Points, in no order, along strands that fork, close into loops and pass close to each other.
Points whose rows are less than 40.7 apart are linked; no others are. Some points are linked to none.
z_85: [ 12  -1  10   7 -39 -16  -9  -5  -8   8  -4  -8  22  10  16  12   7   7
   0  -2  -6  -8  -3  -5 -20   3   0   5  -5 -13   5   3]
z_814: [  5   8   3   4 -22   1   5  -6  13  -7   1 -37  18  27  21  17 -23   3
  -8   3  17  -3  -9  -4 -15   2  13 -19 -33  -9 -11 -24]
z_472: [ 11 -29   7  28  -7 -10   5  14   0   7  -2   4   6 -10  -6 -22  13  -3
   5  -4  -4 -17  -3   6  10  -2 -18   0   3   8  12  30]
z_850: [-17 -15   1  17  32  -5  23  22  10   3  11   5  -6 -19  -7 -24   0 -11
  -1   0   9   0  -3  18  21 -14 -12 -15   8  18  -2  15]
z_785: [  7  -1   2   2  10  -8   4  14   3  18   2  -5  15   5  -4 -21   6  -7
   6   1  -2  11  -1   6   8 -18  -2 -11   4   8  -4  11]
z_393: [ 12  -7   2  10 -22  -8   3  -7  -5  -6  -1  18  14 -10 -12  11   1  -2
   0   8   0 -14   9   1  -1   3   1  13 -20  -2   4   8]
z_846: [  5   8  11 -17   9 -10  21   7  17  -2   3  -1  18   7   2   6 -19   3
  -3  17   8   8  -6   0  11 -12   8 -17 -16  -3 -21 -17]
z_535: [ -2   6  15 -15  17 -10  28  13  21  -5   9  12  16  -8   5  -2 -17   4
  -8  12   5  -3 -12   6  12 -10   5 -12 -11  -1 -16  -9]
z_158: [ -5   4   0  -3 -20  -2  -9 -11 -15 -14   0  29   0 -23  -4  22   4   3
   1  11   1  -7  11   4   1   9  -3  10  -2  -4   3  -1]
z_963: [-29  -6 -24  12   7   6 -11   2  -4  -2  -3  17 -20 -13 -19  -4   7  -1
  13  -1  -2   3  13   8  13   8   6   7  24  11   7  -1]
z_789: [  3  -8  11  -4  -9  -6  -8  -2   0 -16  -9   3   7   2  12  -7   6   3
   7   1 -13  -3  -6  -1  -7   8  -3   4   8  -2  11   6]
z_596: [ 14  -2   0  -2 -31  -2   2 -13   8 -16  -8 -14  23  10   9  20 -10   2
  -5   8   1  -9   4  -5 -10   5  14  -3 -20 -12  -2  -9]
z_811: [  5  -3   3  -9 -10  -2  -6   2   0   6   5   4   2  -1  11  -3   4  -5
   0  -8   3  14  -4  -1 -10   0  16   1  -1   4   3  -5]
z_677: [  1  14  -3 -14   7   6   8  -2   4   4  18   7 -11  -1   0   6 -12   2
   0   7  17  14  -2  -1   5  -7  18  -4 -15   4 -13 -17]
z_370: [-11   5  -1 -22 -10   4 -15  -6  -6  -3  -8   7 -11  -7  16  14   2   2
  -2  -9  -7  12   5  -7 -12  14  12  10  15  -7  -6 -14]
z_739: [-13   9   2 -10  33  -3   7  13   5  10  10  -3  -3   4  -1 -15   5   3
   5   8  -3  17  -4   3  14 -18  -4 -15   5   7 -14  -7]
z_572: [  5  -4   8  10  12  -5  12  12  11  13  16  -1  16   4  -6 -17   3   0
  -1   9   5  -1 -11  10   9 -22 -12 -14 -13   9  -2   9]
z_655: [-20 -23  -5  25  27  -7  19  23   0   0  -6  -1 -10 -30  -7 -22   0 -19
   5  -6   3  -1   9  18  20  -9  -7 -10  18  17  -2  21]
z_301: [-12 -12  -6   7  10  -3  10   1  18  -2  29  12 -23  -4   0  -4  -4  -3
  -6 -14  26   3 -12  11   5   4  12 -11   7  22  15  -6]
z_808: [  5   6  11  -3 -26 -11 -14 -11 -16   3  -5   4  10   0  19  22  13   5
  -2  -5  -4  -5  -1  -3 -18   3  -8   7   2  -9   0  -5]
z_634: [ -7   6   7 -15 -11  14  22  -4  14  -7  17 -13   9   7  29  18 -29  10
 -22   1  12  -6 -16  -5 -13  -3  14 -22 -35 -12 -21 -25]
z_756: [ -8 -11  10   5  -3 -12  -3   2  -6 -15  -7  20   3 -21  -2   3   8  -4
   7   4 -10  -7   4  11   4  10  -8   6  10   4   9   8]
z_426: [ -2 -19   1   7  -4  -5   7   0  11 -12  13  23  -7 -14  -5  -3  -4  -8
  -6 -10  13 -12  -5  10   4  13   6   1   1  14  21   6]
z_929: [ -9   6 -15 -11  -5  12   4  -3   0  -3  10  19 -19 -23   2   9 -13   3
   7   0  15   9   3   5  -1   8  34   8   6   5  -3 -12]
z_368: [  5  21  -1 -10 -13   1 -14 -22 -22  -3 -13  -3  -5   2   1  37   8   3
  -8  -2  -3   0  13 -13 -15   9  -9  18   5 -20  -3 -10]
z_845: [-24 -17  -1   8  15 -15  11  13   9 -13  -1  19  -9 -24  -9  -9  -5 -10
   9   0   3   0   6  15  21  11   6  -3  23  16   7   4]
z_474: [ 29   8  -9   9 -23   0   5 -13   2 -13  -6 -13   0  15 -16  22  -8  -2
   4  11  10  -5   8  -5  -2   3  12   2 -22  -7   1  -7]
z_580: [ 15   5  -2   9   0   5   2  -8   5  -4   7 -16   5  25  -7  -7   0  12
   9  11   2  -4  -5  -1  -2  -9  -9  -4 -23   3   1  -1]
z_998: [-17   7  -2   7   6  -9 -18  -8 -18   6  -6  16  -6 -12  -7  12  24   3
   3  -3 -10  -2   9   0   2   8 -17  14  23  -4   6   2]
z_853: [-10  -2  -8   3  15  11   1   3   2  -6  14  14 -16  -7 -14 -15  -3   2
   7  11   7   3  -3   7  13  -1  -4  -4  -7  15   4   1]
z_937: [  6   4   4 -17 -11   8  -6  -5   0  -3  -2  -6  -2   8  16   3  -8  -2
  -2  -7   0  13  -2  -8 -15   6  14   2  -8   0  -6 -14]
z_196: [  4  17 -26   0  11  18 -11 -10  -7  12  -1  -6 -18   5 -27   4   1   2
   8   2   6   9  16  -6   6  -3   8   8   0   0  -5  -2]
z_623: [ 27   7  -4  13 -33 -11  -2 -15  -7  -7 -13 -14   5  13  -5  33   4   0
   2   6   5  -8  11  -9 -12   5   6   7 -13 -14   0  -5]
z_374: [ -2   4  18  16  -5 -20  -7  -1 -20   3  -8  10   8  -7   8   8  27   9
   6   3 -11 -16  -2   2  -2   1 -33   7  15  -5   7   7]
z_109: [  0 -10  18  -6 -15  -9   3   0  10 -20 -14  -8  31  -4  23  -2  -8   7
   0   5 -11 -12 -10   6 -12   6   4  -3   1  -8   1   5]
z_616: [ -3  11   1 -17  -6  27  10  -6   1 -10  16  -2 -23 -14  23  10 -25   3
  -2  -3  18   7 -10  -3 -13   6  24  -3 -13  -2 -11 -17]
z_100: [  2  10  18   7 -10 -20 -11  -3 -18  12 -14  -6  15  10  11   7  22  13
   3  -1 -16 -14  -4  -7 -10   2 -32  10  18 -17   5   8]
z_263: [ -2   3   9  -5  -1  16   1  -6   2  -7  20 -11 -19  12  25  -6  -7   4
  -2  -8   9  11 -21  -1 -20   1   5  -7 -17   4   2 -12]
z_164: [ 17   3  -2   3 -33  11  10 -19  10 -16   4 -16  18   6   9  20 -19   7
  -9   3   9 -18  -1  -4 -15   5  24  -2 -32 -10   2  -7]
z_144: [-17  -5 -14  19   8   2 -18  -2 -16   8  -7  14 -13 -14 -19  -2  22  -1
   6   0 -16  -7  17  -1  12   6 -17  14  21   2   7  10]
z_999: [ 20   3  -5   7   4 -10  -8   0  -4  24 -27 -33  18  29 -15  -4  13   2
  -1  -6 -20  -8   8 -15   5  -5 -19   0  17 -21   1  16]
z_684: [  5 -15  13  18 -14 -11  14   3  12  -5  -2  13  24  -8  -3  -8  -4  -1
  -8  -3  -5 -27  -8   9   1   3  -4   9 -13   1  12  19]
z_653: [ -6   2  15  -7  -2   7  14  -4  17 -13  17  -1   9  10  20  -5 -13   9
 -13   0   8  -8 -24   6 -11  -1   4 -13 -23  -1   5 -10]
z_377: [ -6  -2   8 -12   0  -7 -15   8  -4  14 -12  -5   5   6  14 -13  10  -6
   0 -17 -13  15  -6  -3  -5   3  -2   0  28  -5   4   5]
z_680: [ -9   5   6 -26 -10   4 -15   2  -6   0 -21 -12   7  12  24   5  -9  -4
 -11 -14 -15   7   2 -15 -21  15  -4   6   7 -15  -9 -14]
z_801: [  1 -27   4  20  -2 -16  -3  10   0   3   0   6  -4  -8  -1 -15  17  -7
   8 -10  -3  -6  -3  10   7   3 -12  -5  23  11  17  21]
z_995: [  6   2   6  -6  -2   0 -12  -3  -4  -3 -16 -12   8  19   2  -9   7   8
   6   0 -19   0  -2 -10  -9   6 -11  11   4  -7   5   5]
z_42: [ 18  -6   6  14 -32 -18  -8   1  -7  18  -3 -10  20  16   3  -4  13   9
   8  -1  -5  -7  -3  -4  -7  -3  -5   4   0  -9   8  13]
z_538: [ 17   5  -8   7  11  11  -6  -4   1   9   8 -17  -2  26 -13  -6  10   8
   6  10   1   3  -1  -7   4 -17 -17  -9 -14   4  -5   0]
z_102: [  9  14  -4  -6   2  18 -10 -10  -6   2  -3 -29 -14  29   7  -2  -8   2
   1 -10   0   9  -4 -17 -23   3  -2  10 -13  -6  -1  -9]
z_631: [  6   1   1   0 -25  10  10 -12  15  -9   5 -25  25  13  22  13 -23   8
 -15  -1  11 -13  -7  -4 -18   2  22 -12 -33  -9  -8 -16]
z_914: [  5  -1   6  -6 -26   1  -8 -11 -11  -8   4   7  -4 -12  20  20   5   1
  -3  -7   0  -1  -1  -3 -22   7   9   6   1  -6   5  -4]
z_513: [ 12  -4   5  -9 -19  -1   6  -6  11  -7   2   7  22   1   5   9  -9  -1
  -6   4   2  -7  -1   1  -5   0  16   0 -19  -3  -1  -4]
z_113: [-10 -10  12  -7  17  -6  23   8  21 -16  12  22  -1 -14   2 -11 -17  -6
  -7   0   9  -7 -13  12  15   4   4 -10   3  11   6  -3]
z_827: [ -9  21  -9 -14  20  10   2  -1  -1   5  13   5 -19   5  -7   1 -10  10
   7  11   9  17   0  -3  10  -4   9  -2  -6   4 -13 -20]
z_191: [  6  24 -13 -22   5  16  -8 -10  -7  -5 -12  -8 -17  12 -15  16 -18   4
   2   4   5  12  11 -13   1  11  11   8  -2 -12  -9 -15]
z_555: [ -2   5   7 -14  -4  -5 -12  10  -1  24  -9 -12  11  16  14 -15  -1  -8
  -1 -14  -5  22  -4  -5  -5  -4   3  -4  13  -6  -4   0]
z_429: [-20  13  -6  -3  20  -1  13   5  -2   5  32  20 -15  -7 -18  11 -10  14
  -3  25  15   4  -5   8  21 -15  -8 -10 -18  -4 -15  -7]
z_94: [ -3  -5   1  -3  -9 -16 -10   4  -6  15   2  12   5  -7   5   1  16  -9
   0  -9  -3  10   3   3  -3  -2  10   5  16   3   4   2]
z_547: [ -2   2 -14   2  -2   2 -13  -2  -7  21   3   4  -8  -3  -5  -1  18  -4
   3 -11   1  15   9  -4  -3  -3  13   8  14   6   2   4]
z_712: [ 24   8  -4  10 -35   1  -3 -16  -4 -14 -13 -33   2  19  10  30  -9   1
   0   2   5  -6   6 -13 -21   9  12   6 -16 -16  -3 -10]
z_967: [ 12   2 -10  -1  22  14 -11  -1   0  22 -11 -22   7  20 -16 -18  14   2
  -5  -6 -16  -5  11 -12   8 -12 -17  -4  15  -4   0  11]
z_629: [  7  -5  -7  13  22  12  -2   8   0  13   8  -9   1   1 -12 -20  13   3
   2  13  -3  -6   4   2  15 -26 -26 -16  -6  14  -8   9]
z_661: [ -4  13   1   2   6 -10 -14 -11 -20   8 -15   5   6   0 -12  15  23   4
   0   3 -18  -7  15  -8   2   4 -25  16  13 -15   1   5]
z_896: [-12 -31  -9  30  -2 -13  -4  12  -2   7   6  12  -8 -18  -8  -7  14 -11
   4 -13   6  -6  10  11  13   2  -8  -3  23  20  15  16]
z_309: [ -2  -9   0 -14 -13  10   7  -8   9 -19  12  22  -7 -20  15  11 -13  -1
 -14 -11  12  -9  -7   5  -3  14  24  -4   0   2  10  -5]
z_958: [-29   7 -10   3  22   5  11   6   3   2  36  23 -25 -11 -12   0  -8  12
  -3  15  21   3 -10  10  17  -8  -1  -9  -7   9  -4  -9]
z_359: [  2  20  -2   3  -6  -1 -16 -20 -26  14  -4  -1 -13   2   0  30  20   7
  -6  -9  -2  -2  11 -13 -18   7 -13  22  11 -17   2  -3]
z_375: [ -2  -5  12 -16 -17   2  -1   1  10 -17 -15 -18  27   7  28  -1 -15   7
  -2   3 -13  -4  -8  -2 -14   6   6  -7  -4  -9  -7  -8]
z_412: [ -4   6   8  -9  -2  19  19  -8  13 -13  28   9 -17  -8  19   9 -20   3
 -19 -14  21  -7 -24   5 -11   2  19  -9 -17   4   6 -10]
z_166: [  4   5 -11   0   1  -1 -20  -7 -14  29  -8  -8   0  14  -8   2  23   1
  -5 -14 -14   3  11 -15  -5   2  -8  11  19  -9   4   9]
z_402: [ -2   4  18   1  -8 -21 -11   5 -13  13 -16  -5  16   1  12  -1  18   1
   3  -7 -16  -2  -5   1  -7  -2 -19   4  27 -14   6  15]
z_637: [-10  -6 -26  18  -1   5  -9   4  -4  18   9  11 -15 -13 -12  -3  17  -5
   8  -5   6   8  14   4   0  -7  14   9  14  15   4   2]
z_355: [ 21  15  -7  -7 -12   4  12  -5   8 -14  -5 -20  -6  19   1  28 -20  -7
  -1  11  20   6  -1  -8   2   1  18 -13 -20 -10 -11 -25]
z_75: [ -5  -6   0  15  21   3  11  13   4  13  23  -1   3  -3 -15 -10   8   2
  -4  16   5  -5  -3   8  16 -31 -24 -17 -16  10  -8  11]
z_641: [  2  -1 -16   8   0  16 -13  -6 -11  -4   4  12 -20  -7 -19  -9   5   3
  11   5   1  -2   7   0   5   4  -3  13   0   8   9   9]
z_570: [-13   4  -8  -2   8  14   3   4   0 -15  18  26 -19 -14 -16  -9 -20   5
   4  11  20  -3  -6  12  15   9   8  -2  -9  11   7  -3]
z_662: [ -8 -16  -2   0  -2  -7   0   1   8  -6  14  17 -14  -9   5  -2   2  -6
  -1 -14  13   3  -7   9   2  10  15  -3  14  15  16  -2]
z_421: [  3  15   7  -5   1 -17  -9 -10 -15   3 -24  -9  13  13  -8  22  13   1
  -4   2 -18  -5  14 -10  -2   4 -20  12  14 -20  -3   0]
z_586: [ 12   8   3 -10   5  -8   3   4   5   9  -6 -13  12  19  -4   0  -3  -7
   3   5   1  15   2  -6   6 -11   6  -8  -5  -1 -11  -9]
z_837: [  0   2   3 -16   5   4   8   2   9 -10   7  17   3  -7   2  -3 -15   4
  -1   9   6   4  -4   0   5   0  14  -3  -9   5  -5 -13]
z_566: [ 11  12  -2 -13  -3   1  -8  -4   1  -1 -21 -30   2  33   2  13 -12  -5
  -6  -3  -3   9   4 -19 -11  10   1   1  -6 -15  -9 -18]
z_37: [ -6  10   2  -2  13  -2  15   1   4   3  33  11  -6   2 -13  10  -4   7
  -8  17  14   3 -10   8   7 -17  -6  -9 -28   0  -8  -5]
z_880: [ 14 -19  -2  21  -8  -7   3   8  -1  13   3   8  13  -4 -12 -16  11  -7
   5   0  -3  -8   4   1   7  -7  -7   3  -6   8   5  20]
z_51: [ -7   9   9 -16  -5  -6 -16  -9 -12   3 -24 -14  15  16  14  16   3   2
 -11 -10 -18   2   4 -16 -19  14 -16  12  11 -24  -2  -6]
z_876: [ 16  -1   5   3 -27  -2  -9  -7  -6   3  -3 -16   8  17  15   1   2   3
   3  -8  -2   0  -6  -8 -21   2   5   6 -11  -6   4  -1]
z_172: [ 10 -10  12  21 -27 -18   4  -1  -2  -2  -1  13  22  -7  -1   5  10   5
  -1   5  -7 -24  -1   4  -7   3  -7  10 -13  -5   9  13]
z_706: [-13  -1   2 -20  -2  -3  -4   0   1 -18  -7  22  -3 -21   6   6  -6   2
   2   6  -9   2   5   0   8  14  11   2  16  -2  -5 -10]
z_181: [ -2 -21  13  16  10 -12  21  15  15  -7   1  14   9 -20  -6 -17  -7 -14
  -8  -9   6 -14  -8  16   9   3  -6  -2   3  12  13  20]
z_452: [ 10  13 -15   0  10  23 -10 -11  -4   8  10 -11 -24   9 -10  -3   4   7
   7  -1   7  11   3  -7  -5  -5   4   8  -5   5  -1   0]
z_323: [ -7  23 -14 -22  17  13  -6  -6  -4   0  -4   1 -17   9 -14   0 -15   8
   5   5   1  13   7  -9  11   7  11   7   4  -5  -9 -16]
z_386: [ -9   1   2   6  23 -13  -2  11 -11   8 -24  -5  -3 -16  -4 -12  19  -9
   7  -9 -23  -4   9   7   4  -4 -17   3  36  -5   1  24]
z_986: [ -3  11  -8 -19  -8  20   0  -6  -3  -5   6   6 -22 -17  14  14 -20   5
   3  -3  12  13   2  -4  -9  10  32   6   2  -1 -12 -15]
z_879: [ -1  -6  -3   9 -14  -6  -3  -2 -13  -3   2  28   3 -22 -16  13   3  -6
   4  10   0  -6  15   4   6   5  -2  14 -10   1   1   6]
z_398: [-18   2   5 -16  -3  -6 -13  -7  -8 -11  -7  19  -5 -17  14  15   9   3
  -2  -2  -9   4   3   2  -3  13   3   6  24  -3   0 -10]
z_441: [-13 -29 -16  24   8  -1   2   9   7   4  14  10 -18 -12 -12 -13   6  -9
   2  -8  13  -2   4  11  14   0   1  -9  13  25  14   7]
z_748: [ -6   7  11 -12  -7  19  22  -7  16  -6  25   5  -2   0  29  13 -24   7
 -28 -11  16  -9 -23   0 -13  -2  16 -15 -28  -7  -6 -18]
z_376: [ -5 -10   6  -5  11  -7   1   7   6  -9  -2   7  -3  -3   1 -17   5  -4
   8  -1  -5   6  -4   6   7   5   1  -4  14  12   7   4]
z_659: [-17  -9  -1   1  26 -10  10  17  12  -4   1   8  -9 -13  -2 -18   2  -7
   9  -3   2  10   1  12  16   1   7 -10  26  19   2   1]
z_745: [ 11  -6  -1  14  12  -1   0   9  -7   6 -22  -9   7  -3 -17 -17  10  -3
  12   7 -22  -9  12   1  10 -10 -22   4   4   0  -4  22]
z_640: [  8  12   5 -12  -5  10  12  -5   5   0  16 -13  -6   7  15  14 -17   1
  -7   1  18  10  -9  -4 -14  -6  14 -10 -28  -4 -15 -20]
z_57: [ -1  -3  12   0   0 -19  -6  13  -3   9 -14  -2  11  -4   9 -16  11  -8
   8 -10 -12   7  -7   7   1  -4  -4  -4  28  -3   6  18]
z_652: [ 16  10  -7  -2 -23   2  -9  -6  -3  -7 -22 -35   1  27  11  27 -12  -6
  -6  -5   2   2   6 -17 -21  12   6   4 -11 -17  -7 -18]
z_423: [ -4  -8 -10  16  22   9  -2  10  -8   8 -18  -3  -2 -14 -18 -21  13  -7
   7   3 -21  -6  18   2  19  -8 -16   3  15   7  -6  21]
z_217: [ -5  -4   7  -5  17  -5  10  10   7 -11  -7  11   3 -13  -6 -15  -6  -5
  12  11 -10   2   1   8  12   0   0   0   4   6  -4   6]
z_127: [  7  -6  16   2  -3 -16  10  11   8  -5 -15  -4  24  -8   4 -16  -1  -1
   8   5 -11  -3  -7  12  -2  -6   1  -1   6  -1   0  16]
z_622: [ 11  10 -14  -4   0   3 -14  -5 -10  29 -10 -17  -3  19  -7   2  11  -7
  -4 -16  -2  15  12 -15  -8  -2   5   7  11  -6  -2   0]
z_463: [ -2  -1   2 -16  -6  16   7  -9   8 -16  16  11 -15 -10  18   2 -17   2
  -5  -4  13   3 -14   2  -8   9  22  -7  -9   6   6 -11]
z_647: [  7   1  12  -8  -1 -12   6   8   8  -1 -11  -7  25   8   4  -7  -2  -4
   4   6  -8   5  -3   4  -1  -6   6  -5  -3  -1  -7   2]
z_310: [-10 -14  -8  18  -5   2 -15  -2 -15  -6  -2  20 -17 -17 -15  -3  11  -2
   8   4  -5  -6  10   4  10  10 -13  12   7   6  14  12]
z_627: [ -4  -3   3   2  14   8  -4  -2   6  -3  24  -2 -19  10   8 -14   7   6
   2  -3   8   9 -19   4  -3  -5  -6 -13  -2  14  10  -3]
z_299: [ 10  -7   7  14   7 -10   9  13   2   4 -18 -12  16  -4  -7 -24   6  -2
  16   8 -13  -7  -2   8   4 -13 -13  -1   3   0  -4  25]
z_747: [  7  10   4  -7  -4 -13 -11  -8  -7   0 -29 -22  17  26   1  16   2   1
  -6  -2 -17  -1   7 -16 -10   8 -14  12   8 -23  -1  -1]
z_27: [-11   1   4   1  35  -7  20  21   8   7  12   2   0 -12  -3 -19   0  -3
   6  10   1   7  -4  11  17 -19  -8 -15   5  10 -12   6]
z_595: [  8   7   1 -19 -12  20   5  -6   2 -11   5 -10  -6   2  21   9 -20   1
  -3  -2   8   8  -4  -8 -17   4  20  -3 -20  -4 -13 -19]
z_540: [  5  -6   9  -4 -12  -2  15  -1  20  -6   6  19  20  -8   4   0  -7  -5
 -17  -8   7 -14 -11   7  -1   1  13   1 -12   4   8   2]
z_78: [-22 -14 -20  23  28  14  -1  19  -6   9 -13  -5  -9 -25 -13 -23  10 -12
   5   0 -17  -6  21   8  26 -10 -11  -3  26  15  -7  15]
z_696: [-14  -2 -11  -5  -2   0  -3   0   4   2   9  17 -18 -14   4   3   2  -2
   4  -7   9  12   1   4  -1   8  28   6  15  10   3 -11]
z_753: [  0  10  -3 -18 -14   4 -13 -12 -13 -19  -9  17   1 -11  -1  23  -2   7
   1  10  -5  -1  11  -3  -2  10   4   8   1 -11  -5  -7]
z_443: [  4  14 -12  -9   6  13 -13  -9  -8  20  -5 -19 -16  12  -5   9   2  -5
  -2 -17   2  19  11 -14 -15   4  14  15   5  -6  -8  -7]
z_660: [  3  -8  10  16 -10 -13  -7  -2 -16  -6  -7  16   4 -11  -3   3  20   3
   9   7 -12 -14   3   2   1   5 -20  10   3  -4   7  12]
z_906: [  1  -6   8  -3  -1   9  -4  -4   6 -16  13  -2 -13  12  19 -13  -3   3
   4  -6   4   2 -18  -1 -10   6   3  -6  -6  10  16  -5]
z_552: [  1   4   7   5   8  -5  17   3  12   9  26   3  10  11  -9   0   1   4
 -10  10  13  -1 -14   8   2 -21  -8 -11 -27   1  -3   2]
z_336: [ 12   6   3  -2  -1  -8  -5   9   2  24  -6 -18  18  21  -1 -14   3  -6
   3  -4   0  16  -3  -4   4 -15  -1 -10   4  -1  -4   3]
z_431: [ -4  14  -5 -18  15  18 -12  -9  -2   0  -6 -14 -16  22   2  -7  -7   5
  -3  -5  -4  14  -1 -14  -9   9  -2  12   0  -6  -1 -11]
z_955: [  6  14  -5 -26  -3   8 -10  -9  -6 -15 -16   2  -3   6  -7  14 -14   4
   3   9  -6   6   9 -11   2  12   8  11   1 -11  -7 -13]
z_62: [ 13  16   1  -4 -29   3 -12 -20 -18  -7 -16 -20  -3  11  14  39   1   3
  -7  -5  -4  -5  10 -16 -24   9  -6  15  -7 -22  -5  -8]
z_203: [-11  -6   0   8  24   3  18  16   0  -7  -6  10   0 -23 -18 -19 -10  -9
  11  14  -3   0   6  12  23  -8  -7   0  -7  10 -10  10]
z_58: [ -3   1  11 -15 -16  -1 -13   1   0  -9 -25 -23  23  19  25   1 -10   2
  -4  -3 -18   1  -3 -10 -19  12  -5   1  -1 -14  -7  -8]
z_475: [  1 -12  14   9  -1  -8  22   7  23  -8   1  17  21 -11  -3 -11  -9 -10
 -16  -9   5 -22 -12  14   7   2   0   4  -9   8  12  15]
z_411: [ -3 -18  -7  17  12   3   4   5  12   4  28   9 -17  -5  -7 -13   4  -3
  -4  -7  20  -2  -8  11  11  -3  -3 -12   2  24  18   6]
z_408: [-17  -2 -13  10  20  12   3   6   4   4  31  11 -21  -7 -13  -9   4   5
   1  11  17   2  -3  10  12 -15  -9 -10  -9  17   1  -1]
z_467: [  1  -6   1 -12 -25  14   0 -13  -1 -16   9  10 -11 -24  25  22  -7   0
 -10 -13   8  -3  -4   1 -18  11  24   1   0  -6   5  -1]
z_462: [-21 -11   3   4  24  -9  25  16  17 -14   8  23  -8 -26  -7 -12 -20  -7
   1   3  12  -6  -3  15  25   8   5  -7  15  16   3  -4]
z_79: [ -1   4   0 -25   2   5  -3  -3   1 -13  -8  10   0  -2   4   0 -12   3
   4   7  -8   8   3  -6   6   8  11   2   2  -2  -8 -14]
z_73: [  3 -19 -12  21   3   3  -1  12  -5  17   9  11   1 -12 -16 -15  13  -9
   2   0   1  -3  13   3  14  -9  -5   2  -4  16   2  14]
z_245: [-14 -13  -1  14  14 -13  -3  13  -6   1 -13   5  -5 -21  -6 -10  18 -11
  10  -4 -16  -3  10  11  11   0 -12   2  31   7   2  17]
z_715: [  7   4  -9   1  22  15 -10   2   1  16   3 -18  -1  13 -12 -19  15   7
   0   4  -9  -1   2  -4  11 -19 -21 -10   5   7  -5   5]
z_307: [  4 -13   1  11   7   1   1   2   9   3  21   2  -8   6   1 -21   7   1
   1  -5   9  -1 -14   7   3  -6  -8 -13  -1  17  14  10]
z_681: [  2  12   7 -12  -7   0  17  -1  12  -2  15 -17   4  17  14  28 -24   4
 -15   9  19   3 -13  -4  -7  -6   7 -23 -31 -13 -23 -31]
z_633: [ -3  13  -4   3   0  -7 -18 -15 -23  29  -5  -2  -5   8  -3  16  27   6
 -10 -16  -7  -2   8 -14 -13   5 -17  16  19 -18   5   4]
z_183: [ 16  -9   3  11 -16 -12  -4   2  -5  11  -1   3  14   4  -3  -8  15   1
   7  -2  -7  -3   1   0  -3  -4  -3   5  -2   1   5  14]
z_428: [-14 -16 -30  26   6  11  -5  11  -4  18   7   9  -7 -17 -19 -13  13  -7
   4   0   4   1  20   4  15 -13   4   3   6  20   1   7]
z_758: [  6  10   5 -17  -1  -2  22   0  17  -6  11  -1  13   8   4  19 -24   7
 -13  15  16   1  -8  -1   6  -7  11 -17 -25  -8 -18 -26]
z_757: [ -9  12  -8 -16   4   7 -14  -7  -9  14  -9  -4 -13   4   2   9   3  -1
  -4 -12  -6  19  10 -11 -10  12  13  16  14  -8  -4 -10]
z_329: [ -3 -19   4  21  19   3  22  17  -1   1  -9   1   6 -23 -15 -23  -6 -15
   2  10  -3  -5   4  11  19 -13 -14   1 -14   9  -8  25]
z_980: [ 15  11 -14  -3   6   3  -9  -7  -4   6  -9  -8  -5  17 -21   6   4  -3
   5   3  -3  10  14 -10   7  -2   2   5  -5  -2  -4  -3]
z_719: [-10  -3  16   1  19  -3  25   9  23 -12  15  18   7  -9  -5 -11 -12  -1
 -12   1  10 -13 -19  16  10  -6  -5  -7 -13   9   6   2]
z_511: [ 14  12  -1   4 -13  -3  10  -4  14 -13  -3 -33   6  30   6  23 -16  -3
  -6  11  22   3 -10  -4  -4  -1  10 -20 -26  -9  -9 -26]
z_199: [  6  10   1  -6   5  11   0  -8   2  -9   8  -5  -5  16   0  -9  -5   9
   7  10   0   5  -9  -4  -4  -3  -3   0 -17   3   1  -7]
z_792: [ -2 -14  18  -2  -9 -12   2  -2   2 -25  -8  14   8 -14  10   2   2   0
   3   3 -12 -13  -6   9  -5  12  -5  -1  10  -2  12   8]
z_9: [ 13   3   3   2 -12  11  -8  -6  -2   4   4 -23  -6  26  14 -12   0   5
   4  -9   0   4 -12  -9 -23  -2  -1   3 -13   0   6   0]
z_294: [ 13  14  -8 -11   8   0  -6  -7   0   1 -21 -20   2  30 -16  10  -2  -6
  -2   1  -4   9   9 -17   3   5  -1   3   0 -12  -4 -10]
z_908: [-19 -23 -10  26  19  -1   2  19  -3   2 -10   6 -10 -27 -12 -16   8 -12
   9  -1  -6  -1  14  12  20  -1  -9  -1  23  15   2  17]
z_291: [ -2  12  -5  -5   2  18  10  -3  -1 -10  22  23 -15 -12 -13   1 -22   6
  -3  10  23  -4  -7   9   8   1  13   1 -24   5   3  -2]
z_259: [  5  -6   3   6  13  -4  -9   7  -7  14 -18 -12   3   0  -4 -22  19   0
   5  -9 -23  -8   1  -1   2  -6 -21   2  30  -4   7  25]
z_117: [-23 -13  -2   8   1 -12  -1   5  -5 -13  -3  25  -9 -26  -8   5   2  -7
   9   2  -4  -3   8  13  14  13  -1   6  21   8   8   4]
z_620: [  7   6  -7  -5   0  15 -11 -12  -6  -7   3   0 -17   8  -8  -7   2   6
  10   1   0   5   1  -6  -5   4   2  10  -7   4   8   0]
z_686: [  6   6   4   1  14 -10  -7   4  -8  19 -26 -20  16  10  -6 -11  15   1
   1  -9 -26  -5   5  -6  -1  -7 -19   4  24 -18  -1  23]
z_97: [ 14   1  -3  -1   8   4 -11  -3  -2  10 -13 -18   6  24  -9 -15  12   5
   5  -2 -17   0   3 -11   1  -3 -14   5   5  -3   2  10]

How many points has the smallest loop of links through each point below? Write 0 if it is on no loop.
z_629 | 19
z_681 | 8
z_472 | 20
z_79 | 7
z_42 | 18
z_846 | 0
z_622 | 0

A piece is all that can be reached along the links. How many separate loops has the piece of each point below (a circle has one, a figure eight two, a Y none), and how many tips (points with one link)?
z_423 | loops 1, tips 7
z_662 | loops 3, tips 4
z_172 | loops 1, tips 3
